Points on a hilly landscape, in no order, each with its height.
A ball rolls from a point to the lowest of its 2 nearest points, and stops where none of them is lower. Distance is the straight distance between rows; heights are no part of it.
J_455 height 5.04: [ 19  -8   4   2 -12   7   3 -26  -9  20  -6   1  -6  -7  -4   0  15  -2
  -2  -7 -18  10  -4   5  -3]
J_414 height 7.24: [ -9 -16 -14   0  -7 -10  -9   4   2  11   2   2   4   4 -12   9   7  -6
  14   5 -17  10   3  16  -4]
J_624 height 2.77: [  4 -17   3  -7 -12   3   1   6  -5   1   2  10   0   7  -6  -8  10  -2
   3  -4 -13   8 -11   3   1]
J_486 height 3.25: [  8 -15   2 -10  -7   3  -7   0  -3   6  -6   3   1  -2  -8   1   0  -7
   5   1 -15   1   0  -6  10]
J_613 height 6.15: [  8   3  -9  22  -8 -10  -1  -6  -1  10   8 -26   0   5  -1  -6  27   1
   1 -13 -14  18 -14  20 -23]
J_759 height 5.10: [  0   2   7   0  15   4  -1   4  -9   5  16 -20   7   8  13  -2  11  13
  -8   5 -21  -1  14 -16  11]
J_586 height 6.07: [-12  27   9  16  -5   2   8 -16   5 -17   8  -2  14 -19  11  16 -11   9
  -9   9   6   8  16   4  -3]
J_53 height 3.96: [ 10   9  -3  14  27  -3   4 -15  -5  15   7 -34  11  -9   8  -3   3  16
   0   4  -1  -6   2   3 -15]
J_108 height 5.30: [-10  -5   8  -2  12   2  -2  12   1   5   7 -11   8  12   1   3  15   6
  -1   6 -14  -7   6  -8  10]
J_859 height 1.54: [  3  -8   0  -9  13   0  -6 -10  -4  -6  -4   0  -2  -2   9   0  -1   2
   3  15  -4 -10  -1 -11  -7]
J_775 height 7.71: [  9 -14   1  -4  25  11  -4 -13 -11  16   9 -15   6   0   3   3  -4  15
  13   5 -21 -15   9   8 -15]
J_333 height 4.76: [ 10 -19   1  -3   0   0 -14  19 -25   9  -2   7   5  16  -3 -20  11 -12
   2   1  -7  -4 -17  -6   3]
J_318 height 6.25: [ -8  -4   3 -11   6   3   5  12   1 -22   2  19  -3  14   5   6 -18  -3
  11   9  19   5 -14   1   1]
J_300 height 2.35: [ -7 -12 -14  -3 -10  -3  -5  24   3   4  -8  21 -12  20  -7  -8 -21 -19
  16 -14  23   0  -4   8   5]
J_707 height 5.07: [ -3  -8  18 -11  22  14  -7 -16   4  -3  -4   1   1  -4  -6   5  -8  13
   1   4  -7 -14   3  -4  -7]
J_603 height 6.95: [ -6  10  -5   4 -18  -7  15   3   7  -8   5  12  -3  -2  11  13 -12  -3
  -3  13   1  13  16  -3  15]
J_214 height 4.62: [-13   3   2  -9  18  -8  -1  -6  17 -13  -1   8  -1  -4  -7  18  -6   6
   6   6  17 -11  -8   8  -7]
J_266 height 4.32: [ 14   2  -4  -8  -2   5   9  -7  -1  -5  -1  -5  -3  -8   6 -10  17   7
 -10   1  -1   8 -16  -3   1]
J_950 height 3.70: [ 17  -9  -2  -8 -22   5   6   1 -18  -3   4  11 -12   4   2 -19  24  -4
  -5  -9  -8  13 -21   4   0]
J_520 height 2.71: [ -2  20   1  17  11  -6   9   4   5  -2   5 -18  14   0   9   5  16   4
 -10   6   7   0  10  -4   7]
J_803 height 6.63: [ 10  -7  -2   4  20  -6  -3  -7 -15  25   3 -25  -2   9   1  -3  21   9
   1  -8 -18  -3  -3  -2   2]
J_268 height 5.98: [ 13   1  -5  14 -17 -17  -2   8 -10  13   5 -10 -11   7  -2 -11  33  -7
 -12 -14  -6   6 -14  -5   7]
J_814 height 4.13: [ 12 -17   1   1 -10   3   0   0 -16   1   4  -1  -7  11   3 -15  32   0
   1 -12  -6   5 -24   0  -5]
J_349 height 2.85: [ -6 -16 -13 -12   9 -10 -16  17  -8  -3 -13  10  -2  11  -4 -10 -20 -18
   8  10  12  -7  -9  -1  -4]
J_796 height 5.64: [ 10 -13  -7 -13 -18  12   5   9   0 -12  -1  23 -17  12   1 -11 -26 -14
   9 -10  14  15  -7  -5   7]
J_887 height 6.77: [ -3 -10   2  -3  -1  -1  -8  15 -16  -5  -1   8   3   5  11  -7 -21 -12
   0  12  -9   2   7 -17  14]
J_363 height 5.09: [  6 -17  15   2   2   4 -10   6 -29  12  -2  -5  -1  22  -4 -15  18  -9
  -3  -6 -14  -3  -8 -16  11]
J_4 height 1.73: [  5   1  19  -9  12  18   3  -5  -9 -25   7   9  -6  -6  16   1 -26   9
  -9   9  -7 -18   4 -27  -3]
J_752 height 7.67: [  9 -23  -4  -9 -13   8   2  -4  -1 -10   2   7   9   4   5  -7   6   5
   4  12 -22  16 -12  10 -16]
J_115 height 5.15: [ -1  -8  -3  -7 -27   6   7  11   3  -4   6  13  -1   0   2   3 -12  -9
  -1  -3  -7  20   0  -7  18]
J_642 height 6.47: [  5  -5  -2  -9 -10   0  13   9   4 -14   5   9  -5   9   4  -7  11   0
  -3   0   9   6 -18  -2   6]
J_557 height 2.96: [  2  -1  10 -16  13   4   0  -7  12   0 -15   4 -14  -8 -18   4 -11  -2
  -4 -11  25 -13 -13  -5  10]
J_617 height 6.71: [  4 -12  -6   0  21  -2  -4  -1  -8  20  -2 -15   3   3  -6  -2  20   4
   5  -4  -7 -11  -2  12  -1]
J_912 height 6.54: [  3  11  -4  16  -2  -4   7  -4  11   8  -9 -15  13 -10  -5 -16  21  -3
  -4 -10  19   8 -14   9  -5]
J_762 height 6.38: [ -9  27   5  23  -7   1  16 -10  10 -18   0  -9  19 -18  14   2  -2  -2
 -12   7  17  18   9   0  -5]
J_361 height 5.16: [ -5  25  -4  23   1  -3   2 -11  -2  -8  21 -12  21 -13  19  12   0  11
   0  14 -10   2  19   6  -7]
J_437 height 6.58: [ -6 -11  -4  -8   1  -3  -1  19   0  -8  -3  10   0  21  -6  -5   8  -6
   3   3  15   0 -16   1   7]
J_849 height 4.70: [  6   9  -4   4  16  -4   1  -9  -4   3   4 -18   5 -12  11   6   7   4
  -4  10  -4 -11  11 -12  -7]
J_683 height 3.07: [ -2  -6 -10   3  -4 -12   0  13  -2  -1  12  -4   1  11   6  -2  18   0
  -1   6  -9   8  -3  -2   7]
J_537 height 5.59: [ -9   5  -4  -1  18  -7  -4  -3   6  -8   0  -6  -1 -10   4  18  -7   6
   5  15   1 -16   9   0  -3]
J_522 height 3.08: [  2 -11 -23  -7  15 -13 -15  -1  -5   2 -13  -1 -11   2   2  -6   3 -10
  10   4  -7  -5  -2   5  -6]
J_710 height 3.44: [  0  -8 -11  -4  -6  -6   1   5  10  13 -17   5 -15  -4 -17   0  10 -11
   6 -14  11  -6  -3  11   5]
J_381 height 4.46: [ 10 -20   0   3  -7   3  -6  12 -20   4   1  10  -3  22  -7 -21  21 -10
   5 -10  -5  -7 -27   4  -6]
J_601 height 5.72: [ -7   4 -10  11  -6 -14  -2  -3  10  10   6 -17  13  -1  -5   8  19   4
   7   0 -10  21  -4  18 -14]
J_545 height 2.15: [  2   4  -1  -9 -11   1  10   3  10 -13   4  13 -15  -5  10   6 -29  -7
  -4  -1  15  10   4 -11  11]
J_717 height 6.24: [ -3   1 -15  -5  -5 -14   3   6   9 -12  -5  11  -5   2   5  -1   9   1
   7   1  12  11  -4  14 -12]
J_258 height 4.86: [-10  11  -3  16  -3 -10   3   0   2   1  24 -14  17  -4  14  13  -1  11
  -2  11 -21  11  16  -3  -8]
J_508 height 5.79: [-15  30  10  21  19  -8   5  -9   9 -10   5 -17  17 -11  12   9  10   2
  -5  14  18  -2  15   6  -9]
J_556 height 5.37: [  7  -5   8  -3   6  -1  -7   6 -13  16   2  -7  -5  15  -3  -8  27  -3
 -11  -9 -12  -7   0  -9  18]
J_135 height 3.71: [  3  11  -2   3  -3  -1   0  -8   1  -2   1   0  -4 -22  16  11 -10   3
  -6   7  -9  -2  19  -6   0]
J_451 height 3.06: [-10  20  -6   0  -2  -7   7  -5  -1 -21   8   9 -20 -19  18  12 -29  -6
  -7  12  16  -1   7 -14  -1]
J_908 height 5.39: [-16  -1  24 -17  23  17  -3   4   5  -6  -4   2   1   8  -6  -2  -7  10
  -6   4   1 -19  15 -14   4]
J_504 height 5.50: [-12  31   8  30   7   4   6  -6   6  -7  13 -21  24 -10  10   2  -1   5
  -4   7   2   4  20   1  -9]
J_392 height 3.83: [  8   6   8  -2  12   9  -5 -24   3   0   0 -13  -3 -25   5   6  -6  13
  -6   2 -12 -14   7  -6 -17]
J_714 height 6.36: [ -1  -6  -1 -14  -7   5  12  12  -1 -21   9  17  -3  14  12   0  -3  -2
   1  12  11  16 -15  -4   4]
J_232 height 2.87: [  4 -16 -20  -1  -1 -13 -19  12 -13  11 -15  11 -11   2  -2  -9   1 -21
  13  -3  -4  -8  -2   5  -4]
J_825 height 6.67: [  6 -12  -2 -11  -5   1 -11   7 -16 -11  -7  14  -4   4   9 -14 -29 -19
   5   8   0   6   0 -17   2]
J_566 height 6.85: [ -6  32  -7  22 -13 -12  15   0  12  -6 -13 -10  15  -9   1  -8  -2 -16
  -6  -3  19  21   4  10   1]
J_842 height 3.94: [ 17  -7   1  -4 -13   9   9  -9  -3   2  -5   6  -6  -9   2  -6   4  -7
  -6  -8  -4  11  -8  -6   9]
J_142 height 4.14: [  3   5  -1   0  16  14 -10  -5 -10   7  15 -14   6   0  11   7 -16  20
   7   3 -25 -27  28 -12  -7]
J_287 height 2.89: [ -7  24  16   8  25   9  13 -15  11   0   9 -23  15 -10   6   5   8  22
  -4   0  13  -4  13  -1 -11]
J_949 height 4.53: [-16  -1   7 -10  23  -6  -2  -8  12 -12  -4  10 -13  -5 -12  26 -22  -3
   5  12  21 -20  -6   3   0]
J_473 height 3.24: [  1 -20   8  -7 -12  13   1   5  -6   1  -4  17   9  13 -17 -11   1  -3
  10  -6   0   4 -16   9  -2]
J_869 height 6.43: [  2 -11 -17  -4 -24  -8  -7   4  -9  -3   1   7 -12   3  13  -4  -8 -16
   6  -1 -18  14   7  -4   0]
J_956 height 3.97: [  1  25  15   6  14  16  -4 -17  -4 -12  22  -1   7 -12  14  11 -20  28
   4  -4 -16 -27  32 -12 -11]
J_527 height 2.36: [ 12   0 -27   7 -28 -10   4   1  -6  10 -13  11 -23   0  -1 -17  18  -8
   1 -18   8  11 -13  18 -13]
J_820 height 5.44: [  6 -11   3  -6 -19   9   2  13  -5  -4  -4  18   0  11  -1  -7 -25 -17
   3  -7   4  16  -3  -9  20]
J_729 height 5.75: [ 11 -10  -5  11 -20 -12  -4   6 -14  20  -5   3 -13  10 -12  -6  27 -10
  -3 -20 -14  -6 -15   3  13]
J_215 height 1.98: [  7   7   7 -11  16   0   1  -6   5  -8  -5  -2  -2  -3   8   8   5   9
  -5   3  11  -9  -6  -8  -1]
J_822 height 4.55: [  1  23   9  15  26   6   5 -12  -2  18  10 -39  10   2  12 -13  11  19
 -11  -7   0  -5  19  -7  -1]
J_935 height 2.41: [  0  13  14  -3  22   7   6 -10   6  -1   1 -13   7  -6   6   3  10  17
 -11  -1   5 -11   8  -6   1]
J_315 height 7.45: [  3   1  -7  -6  -5   1   1 -15   9  -9   1   0   4 -13   6   1   0   7
   0   8  -9  12   0   9 -15]
J_291 height 6.83: [ -4  19  -9  25 -14 -17   3  -2  11   2  -9 -16  12  -1  -2 -15  13 -15
  -2  -6  14  25  -3  13  -8]
J_515 height 6.34: [ -2  13 -12  -1  -6 -10  12  -1   8 -23  -1   7  -6  -7  13   0  -3   2
  -4   5  22  18 -10   6 -11]
J_654 height 5.97: [  6  -2 -19  -6 -23  -3   3   0   8  -3  -8  20 -16   0  -5  -7  -6  -3
   8 -15   7  11  -5   9  -4]
J_297 height 3.09: [  0 -18 -22   4 -24  -6 -16  26 -22   8  -5  16 -17  20  -9 -25   0 -22
  14 -14   0   4  -7   6  -7]
J_249 height 3.82: [ -1 -11  22 -11   9  14 -10   4 -10  -1  -7  12  12   5  -8  -5 -23  -7
  -4  13  -7  -3   3  -7  -2]
J_260 height 6.50: [  7 -12   1  13   1  -9  -7   4 -13  23  11 -22  -3  11  -8  -5  30  -1
   2 -12 -25   4  -8  -1   6]
J_143 height 3.40: [ -2  12  10  -8  10   7  -5 -24   8 -11  -1  -6 -12 -27   5   8 -22   9
 -11  -2  -2 -23   0 -15 -12]
J_28 height 6.68: [  6  19 -11  17  -5 -14   4 -11   2   4 -13 -16   5 -14   4 -13  15  -8
  -4  -4  10  12  -2  11  -8]
J_371 height 4.08: [-15 -10  20 -11  11  10  -5   5   7   6  -9  13   5  10 -25   7 -22  -7
   4  -2  14  -9   0   1  14]
J_623 height 4.29: [-16 -11  14  -9   4   6   2  17   3  -2   0  15   9  16 -15  12 -17  -3
   8   9   8   2   1   2  18]
J_257 height 5.68: [-10  12   6  -1  10  -3   0 -13   6 -14   7   2   3 -14   2  26 -17  13
   4   6  -1 -17  14   2 -11]
J_202 height 4.85: [  1 -13 -16   2 -36   4   3  24   2  -2   7  16 -12  20 -12 -14   6  -4
   8 -18   2  15 -13  14  -1]
J_432 height 2.63: [ -1 -18 -11  -8  -1  -4 -15   9  -9  10 -17  12  -8   6  -8 -12 -22 -21
  15  -4   6  -7  -3   7 -10]
J_600 height 2.44: [  4   4  15 -15   3  16   6  -7  -3 -28  -3  12 -14  -8   9   3 -34   0
 -13   9  10  -9  -6 -21   0]
J_254 height 5.99: [-12  -3  12  -5  10   8  -4   0  -9 -12   2  16   2   0   9  13 -25  -3
  -3  14   2 -14  16 -15   4]
J_367 height 2.37: [ -4   0  14 -14  26   9   0   0   8  -1 -12  -3  -6   2  -8   4   5   8
  -6   4  15 -25  -4  -5   0]
J_838 height 4.84: [  4  -4 -11   2 -26  -5  10  12   9 -10   4  13  -8   1   3  -3  -3  -2
  -2  -4   1  27  -7   3  10]
J_687 height 5.08: [  1 -16 -11   7 -34  -6  -5  11  -5  12   1  14  -8  16 -20  -7  14  -8
   7 -16  -9   8 -14  16  -3]
J_188 height 6.72: [ -1  -6  -8  -9  12  -6  -5   9   5  -2  -7   5 -10   5  -5   2  -9 -12
   7  -1  20 -18  -8  -1   6]
J_910 height 4.30: [ -5  14  17   1  11  22   1  -7  -6 -10  16  -1  10  -3  15   7 -11  27
   2   3 -24 -12  31 -14  -2]
J_140 height 3.61: [  1 -14   5 -13  -5  11  -8  -4  -2   8  -5   7   0  -8  -8   7 -20  -7
   8   5 -13   0   9  -5  -1]
J_163 height 3.55: [ 10  -1   4 -16  -7  16   7  -4   1  -6  -6  14  -6 -10   1  -5  -6  -6
  -8   0   5   1  -7  -9   6]
J_954 height 4.21: [  0 -17  16   5 -10   2  -3   8  -2  14   4  -5  -2  18 -23  -2  33   4
  -1 -16 -12   1 -15   5   8]
J_282 height 6.26: [  5 -15 -15  -5 -30  -4 -10  10 -16   4 -12  11 -13   6   1 -16  -3 -15
   3 -10 -14  15  -3   3  -4]
J_909 height 6.90: [ -5   6   0   0  -2  -6   5  -2  16  13  -5  -3   5  -7 -16   9  16   4
  -4  -6  14   3  -6  17   8]
J_336 height 2.02: [ -1  -2 -19  -8 -12  -6   5  21   4   2  -6  13 -17  17  -4  -8  -6 -10
   7 -10  19  -3  -7   2  13]
J_742 height 2.67: [ -7  -2  17 -16  26  14  -5  -3   9   3 -18   0  -5   5 -24   8  -8  -2
 -10  -7  17 -23  -3  -1  11]
J_901 height 4.71: [ -3  -2  -1 -12  11  -3   5  -7  15 -16  -6   9  -4   0  -5   4   3   2
   8   4  20   1 -16  20 -10]
J_463 height 2.64: [  1   0  -8  10  11 -11   2   3  -1   6  15 -22   1  11   7   1  27   9
  -5   2  -9   2 -10   1   3]
J_71 height 4.83: [  6   1  -9  -9  -2  -5   6 -12  12 -12 -10   2  -4 -13  -8   1  10   7
   0   1  18   3 -16  17 -16]
J_610 height 3.31: [-15  29  17   9  28   9   5 -12   6  -7  15 -18  10  -7  13  10  -2  29
  -3   3   4 -20  19  -4 -10]
J_405 height 3.04: [ 11  -6  -9   5 -36   0   8   3  -8   3  -4  18 -16   7  -2 -14  19  -4
  -2 -20   0   7 -19  10  -4]
J_704 height 6.65: [-11  31   3  26  -7 -13  13   0  16  -5  -1  -8  14  -9   7  11  -1 -11
  -3   7  22  18  16   7  12]
J_815 height 3.93: [ -6 -13  -4  -7  -4  -2  -3   1   3  -8  -2  11   0   2  -1   5 -27  -6
   8  16  -7  -2   7   3  -2]
J_914 height 2.70: [ -6 -10  18  -7   7  21 -11  -6  -6  -2   7   4   9   1  -1   4 -16  11
  -1  10 -20 -10  24 -11  -5]
J_120 height 4.87: [  5 -17  12 -11  15  19  -4 -11   0  -1  -2   1   6   0  -9  -4   7   9
   4   5  -5  -7 -11   2 -13]
J_492 height 7.50: [  8   3  10   2  15  16   8 -11  -8   6  18 -23   7   0  14  -5   9  32
 -12   5 -24   4  10 -10 -12]
J_873 height 6.35: [ 11  -4  -3  15  -6 -13  -2  -9  -7  18   7 -18   0   4  -6   0  32   3
  -3 -13 -14  14 -13   9  -1]
J_312 height 3.69: [  1   5  -2   7  26  -8   3 -10   4  10  -3 -24   9   0   3   2  19   9
  -2   5   9  -6   0   6  -5]
J_423 height 3.62: [ -1 -17  11  -2  -3  11  -5  21  -2   6  -6  19  14  24 -27  -8  -9  -6
  14  -6   9   0 -17   7   8]
J_165 height 5.23: [-16  -4  19 -15  16  10  -2  -4   8 -11  -3   7   7   3  -8  14 -20   2
  -2   6   2 -17   2  -4  -3]
J_231 height 3.05: [  7  -1  16 -17  -4  22   4  -5   3 -13  -3  11  -5   0   2   0 -25  -4
 -12   1   5  -2  -1 -17  11]
J_860 height 2.31: [ -4  11  -8  12  11 -23   2  11   2   3   8 -19   8   6  12   0  23   1
  -3   5   5   5  -3   2   5]
J_15 height 6.13: [ -4  -5 -21   2 -11 -15  -1   6   7 -12   6  -3  -1   6   9  -6  16   4
   4  -2  -3  19 -12  20 -21]
J_51 height 7.01: [ -4   9   6   5   6  -7   2   3  15  19  -6 -18   7   5 -17   1  30  -1
  -9  -9   5  -6  -1  14  12]
J_876 height 5.61: [-10  -1  21 -10   7  25   0   6  -2 -10   6   7   7  12   1   3  -5   5
  -6   8  -6  -3  16 -18   9]
J_685 height 7.34: [ -3  -5 -12  -2   1 -11   0  -6   4   4   6  -6   8 -10  -1   9   2  -1
   8   9 -13   8   8  10  -7]
J_173 height 3.87: [ -4 -13  12 -12   1  14  -5   8   2  12 -13  19   4  11 -30  -2 -10  -9
  11 -10  14  -7 -10   5   7]
J_651 height 6.89: [ -3 -15   3  -1  -1  -2 -10  21 -14   8  -3   6   7  14  -6  -4  -8 -16
   3   2 -11   2   4 -13  18]
J_412 height 4.90: [  0  13  -3   9  12  -5   5   5 -10   2  15 -19   3  -6  26   5   9  12
  -7  11 -13  -4  14 -14   2]
J_375 height 3.84: [ -4 -11 -15 -12  -3  -8  -5  -4   9  -5  -9   7  -5  -7  -3   9 -12  -7
  12   5   1   2   3   7 -13]
J_622 height 6.09: [-16   4   4  -4  16  -4   7   7  -1 -12   4  12  -6   6   4  17 -20  -3
   3  17  13 -15  12  -8  13]
J_927 height 3.88: [ -1  -7   5   1  15  12 -12  -9  -2   5   2  -7   7  -7   0  12 -26  11
   8   9 -24 -27  20  -3 -12]
J_895 height 5.26: [ -1  14   0   9 -16  -8   8  -6  16  -7  -4  -4   8 -10   2  -2  15   3
  -6  -1   8  22  -7  14  -3]
J_121 height 6.56: [  6  -9 -12  -9 -15   0  -4  12  -8 -11 -10  15 -11   1  13  -9 -10  -8
   3   7  -6   8   1  -8   5]
J_398 height 4.31: [  1   6  12   0 -13  12   3  -8  11  12  -1   4  -2  -7  -9  13  -5   3
  -7   0 -11   5  19  -9  15]
J_79 height 3.43: [ -1  -8  15  -8  12   5 -12  15 -22   3  -8  11  14  15 -14 -16 -24 -10
   2   3  12  -1  -9  -9   6]
J_388 height 7.13: [  5   4   3  10   6  -3   6  -5   2  24  -1 -16   9   7 -15  -5  39   5
  -3 -16   4  -3 -14  13   1]
J_688 height 4.38: [  7   7  -3  11   9   0  -8  -8  -9   1  19 -16  11 -11  23  11 -13  17
   9   8 -31 -13  27  -9  -6]
J_96 height 5.82: [  7  -6 -15  -6 -25   7   2   7  10  -4  -4  21 -24   4  -5 -14 -18 -13
   9 -21  17  11 -13   2  -1]
J_222 height 7.08: [  0  10  -2   2 -11   4  13   2   6 -14  16   6   2 -10  18   7  -3   5
  -9  11  -1  15   7  -3   9]
J_856 height 4.67: [  5  -9   1   5 -24  -2   2   1  -1  11   4   2  -6   7 -17   1  27   0
   3 -14  -9   7 -13  14   2]
J_6 height 5.84: [ -8  -4  19 -10   1  17   0   8  -2 -12   0  15   7  11  -4  14 -27  -4
  -3  10   4  -1  14 -16  16]
J_536 height 0.92: [ 10  -9  12 -11   7  11   4 -11  -5 -14   2   1  -5 -10  12  -2 -11   4
  -5   7  -8 -11  -1 -14  -5]
J_733 height 4.56: [ -2  -4 -13   1 -27  -3  10  25  10  -8  10  12 -11  18  -1  -8   1  -2
   6 -13  13  24 -12   8   3]
J_91 height 3.85: [  0 -17  22  -5  17  13 -16   6 -21  12 -14   9  19  18 -24 -17 -13  -9
  -1   7   0  -5  -2  -3   2]
J_671 height 4.48: [  6  28  -2  11  21  -7  -1 -13  -3   8   5 -24   8 -23  18   3  -5  14
  -5   2  -5 -17  14 -10  -3]
J_77 height 3.46: [ -3   5 -13   8  -9 -19   3  10   6  10  -3  -3  -3  -4  -1   2  14  -5
  -4  -4  -1  15   5   3  11]
J_780 height 7.23: [ -1  14   7   6  -1   6  10  -5   1 -10  15  -6  12 -13  18  13   4  17
  -8   8 -10   5  14 -11   1]
J_78 height 6.46: [ -4  22  -4   9  -5  -7  18  -8  14 -16  -1   1   1 -16  17   7  -4   1
 -10   7  19  18   2   3  -5]
J_543 height 7.02: [-12 -12   2  -1  -4  -5  -8  19   1  12  -3   3   7  16 -14   6   4  -7
   4   0 -10   5   4  -1  20]
J_886 height 3.10: [ -1  -9   0  -8   7   0 -12  15 -13  -9 -11  17   4  14  -7 -11 -38 -17
  10   6  19   1  -9  -4   5]
J_857 height 2.30: [ 12 -11 -14  -3 -14   1  -5  -2  -6  10  -9  12 -11  -6  -9 -14  19  -1
   3  -7   0  -3 -18  12  -7]
J_323 height 7.55: [ 11 -11 -10  -1 -10   0   0 -12  -1  -5   9  -4  -2  -8  14  -2  10   6
   5   4 -22  12  -5   5 -15]
J_40 height 2.66: [ -2  15   5  -4  -1  -3   9  -6   7  -9   4   8 -19 -14  11  16 -29  -4
 -11   6  14  -7   9 -16  13]
J_290 height 4.81: [  3  16   6  23  16  -5   3  -6  -3  14  15 -39   9   7  10 -10  20  17
 -13  -3 -13   5  12 -11   4]
J_722 height 5.85: [-15  31   4  13   7  -4   3 -20  10 -17  13   0   8 -18  10  18 -18  13
  -1  10   9 -10  16   2 -17]
J_18 height 3.14: [  5  15   3   9   5  -3   9  -6   9   5  -4 -13   6  -9   1  -1  13   1
 -15  -4  10   4   1  -1  13]
J_531 height 5.57: [  5  -8  -7   4   2  -7  -4   4 -12  24  -7  -6 -10   8 -13  -3  24  -9
  -2 -15  -6 -10  -8   3  14]
J_510 height 4.74: [ 18 -14   0  -5   2  12  -1 -14 -12  11 -10  -3  -7  -3  -3 -11  19   4
  -3  -7 -17  -2  -5  -5  -3]
J_967 height 4.47: [-18 -10  -3  -5   3  -6  -2  24   9  -6   2   3  10  14  -7  16  -6  -3
  15   6   7  -2   2   4  16]
J_681 height 4.20: [  2   8 -18  12 -31 -10   8  17  14  -2   8   3  -8  11  -5  -8  14  -1
  -5 -17  10  23 -14  10   2]
J_420 height 3.20: [  1 -11 -20   4 -18 -14 -14  17 -11  13  -4   5 -14  12  -7 -14  11 -18
   7 -15  -6  -1  -1   2   3]
J_368 height 6.82: [ -6  22   1  14 -15  -9  14   4  12  -6   4   4   4  -5   6  14 -10  -7
  -8   1  14  21  13  -1  16]
J_923 height 2.68: [ -3 -14 -12   1 -15  -3 -10  26 -12   5  -9  20  -3  17 -10 -15  -6 -19
  16 -14   8   1  -5   2   3]
J_639 height 3.81: [ -7  15 -12  13 -26 -22   7  13   8   1  -2  -8  -1   1   1  -3  20  -3
   0 -12   5  21  -6  11   0]
J_22 height 6.11: [  1 -10 -24 -10 -21  -5 -11   2  -3  -1 -15  19 -11   5  -1 -10  -8 -10
  12  -6  -8  13   0  13 -14]
J_889 height 3.58: [ -6   3  16  -3  11  13 -19 -19   1  -8   2   1   1 -13  -4  16 -35  13
   6   4 -18 -33  18  -8 -11]
J_974 height 4.00: [  3  18  -4   6  -1  -9   4 -10  10   0  -3  -3  -4 -20   2   8 -12   0
  -5   2  10  -4  17  -2   2]
J_585 height 7.37: [  5  13  11   6   3  11   9  -4  -2  -5  22 -20  11  -4  17  -4  11  25
 -18   5 -16   7  12 -13  -2]
J_456 height 3.41: [ -2  17 -15   4  -6 -11   4  -4  -1 -11   1   7 -10 -21  23   6 -19  -2
  -5  11  -1   4  14 -11   5]
J_851 height 6.39: [ 12   3  -7  13 -13  -6   6  -6  -1   8  -5  -6  -2  -5  -3 -13  32  -3
  -7 -14   8   7 -20   7  -6]
J_457 height 1.78: [  6 -10 -23   0 -20  -3  -6  -3  -5  13 -13  20 -23  -3 -10 -13  11 -12
  12 -20   8  -5 -11  18 -10]
J_735 height 6.80: [  1  -8   0  -6   7   2   3  -4   7  14 -10  -7   2  -1 -11   6  17   2
   1  -6  -4  -3  -1  10   3]
J_478 height 3.47: [  4  16  -4  12  19 -15   3  -2   9   7  -6 -17  10  -5   3 -10  24   1
  -7  -1  20  -7  -2   2   3]
J_276 height 4.59: [  6  -8   9 -13   7  16   9 -15   3  -7   0   3  -1  -3  -2  -3  16   6
 -12   1   3  -2 -14  -2  -1]
J_697 height 6.20: [  6   1 -11  18 -26 -15   5   4   0  11   2  -4 -11   2  -7 -13  31  -5
  -7 -16  -1  18 -17   9  -4]
J_999 height 4.61: [ -5   4  -1   8   4   3  -2   3  -2   4  19 -10  14  -5  13  16  -6  14
   6  12 -30  -3  20  -7   1]
J_74 height 3.86: [  4   3  -3   0 -12   2   4   2   8  13  -3   1  -7  -7  -9   7   4  -7
  -6  -4  -2   8  11   0  18]
J_726 height 4.42: [-15   6   8  -5  11  -6  -3  -8   5  -8  -2   7 -11 -11 -10  23 -35  -7
   0   6   8 -18   5  -4  -4]
J_335 height 5.47: [-12   1   1  -5  11   1   0   3   7  -3   7   0   9   2   6  10   1   2
   0  10  -1  -7   5  -2  11]
J_246 height 7.14: [ -6 -17  -4   4  -3 -10  -8  14   3  18   2   0   9   7 -22   7  13  -5
   9  -3 -14  -3  -3  18  11]
J_836 height 3.64: [ -4 -12 -13  -8  -8  -6  -8   8   8   3 -10  13  -7   0 -15   2  -4 -10
  12  -4  10  -2  -6  14  -4]
J_410 height 3.19: [  6   3   0  -9   0  -3   2  -1  13   5 -13   7 -12 -10 -10   2   1  -3
  -2  -9  24  -6 -11   8  10]
J_965 height 4.22: [ 14   4   7   1  12   9  -1 -30   5  13  -4 -16  -3 -20   2  -5   9  17
  -8  -1   0  -6  -3  -1 -17]
J_960 height 7.62: [ 14 -10   2   0  11  10   0 -15  -6  10  10 -15   9  -2   9  -1   6  18
   3   4 -20  -2   7  -3 -12]
J_512 height 3.23: [-13  -5  22 -12  14  14 -14  -8  -4  -4  -1  11  13  -3  -2  11 -35   2
   4   8 -17 -22  20 -11  -7]
J_933 height 3.35: [  0 -10  26 -13   1  23  -3  -7  -7 -10  -5  11  13   2   3  -2 -24   4
  -5  12 -12  -8   8 -18  -2]
J_863 height 4.19: [ -3 -17  15  -9  12  18 -10   3 -13   8  -7   4   9  10 -12  -5  -5  -3
   1   1 -13  -7   3  -5   2]
J_659 height 1.62: [  0   0 -15  -9 -11  -8   4   9   7  -5  -5  12 -14   7   4   2 -18 -12
   1  -4  16   6  -5  -6  17]
J_10 height 3.65: [ -4  23  13   4  24   7  -8 -13  -1  -1  16 -11   5 -14   8  10 -15  29
   0   0  -3 -29  20 -10 -10]
J_724 height 3.73: [ -3 -19  13  -2  -7  13  -3  10   2  13  -3   6   8  18 -23  -4  17  -4
   4 -12  -5  -2 -13  10   7]
J_43 height 5.51: [ -7  15   2  11   1  -9   9  -6  16   2   1 -15  18  -5  -3   7  15   7
  -2   5   4  17   1  15 -10]
J_332 height 4.23: [  6  23  -3  24  19  -6   3 -11  -1  10   9 -37  12  -9  18  -3   2  16
  -1   5   0  -5  18  -4  -6]
J_139 height 4.51: [ 22  -3  -2  -1  12   1   1 -19  -8  13  -7 -12  -7 -13   6  -9  20   5
  -6  -9   1  -4 -11  -2  -8]
J_233 height 4.24: [-13  15  -4  -3   1 -10  -1 -10  16  -1  -3   3 -11 -20  -6  19 -25  -3
   0   7  10 -14  16   8  -2]
J_831 height 6.66: [ -1  -8   2  -9   4   3   1  19  -1  -7 -10  14  -4  17 -11  -9  -5 -15
   8  -2  25 -14 -20   2   5]
J_213 height 2.97: [ -3   5  12 -10   8   6  -1 -17  -2 -14  -4   2 -17 -19   7  11 -33  -2
 -12   7  10 -20  -3 -23  -1]
J_703 height 3.27: [  0  -4 -16   2   6 -17  -6   8  -3   8  -3  -5  -2   3   2   0   7  -9
   3   4   0 -13   0  -3   7]
J_747 height 5.93: [  1   5 -11  13 -15 -14   2  -3   5  -1   3 -15   8   2   1  -8  25   3
   1  -3  -4  27 -10  22 -17]
J_421 height 5.02: [  3  15  -7   1 -10  -6   8 -13  13  -8 -11  -2   3 -19   1  -3   7   0
   0  -3  19  21 -12  20 -15]
J_3 height 6.17: [-16  -6  10  -9  17  -3   2  13  -5 -19   1  14   6  13   3  12 -23  -9
   9  18  17  -6  -2  -5   3]

Call two points neighbours if one is among the 2 nearest of the other. Go from one point of each pair to the other, from neighbour to neighbour, staying as low as possible. Name the highest point that can't be avoided.
J_432 / J_914 | J_863
J_860 / J_659 | J_703
J_860 / J_457 | J_775
J_704 / J_457 | J_566
J_624 / J_860 | J_910
J_624 / J_600 | J_815
J_659 / J_432 | J_420

For each start below, name the point where the ball stops.
J_735 | J_659
J_831 | J_600
J_388 | J_659
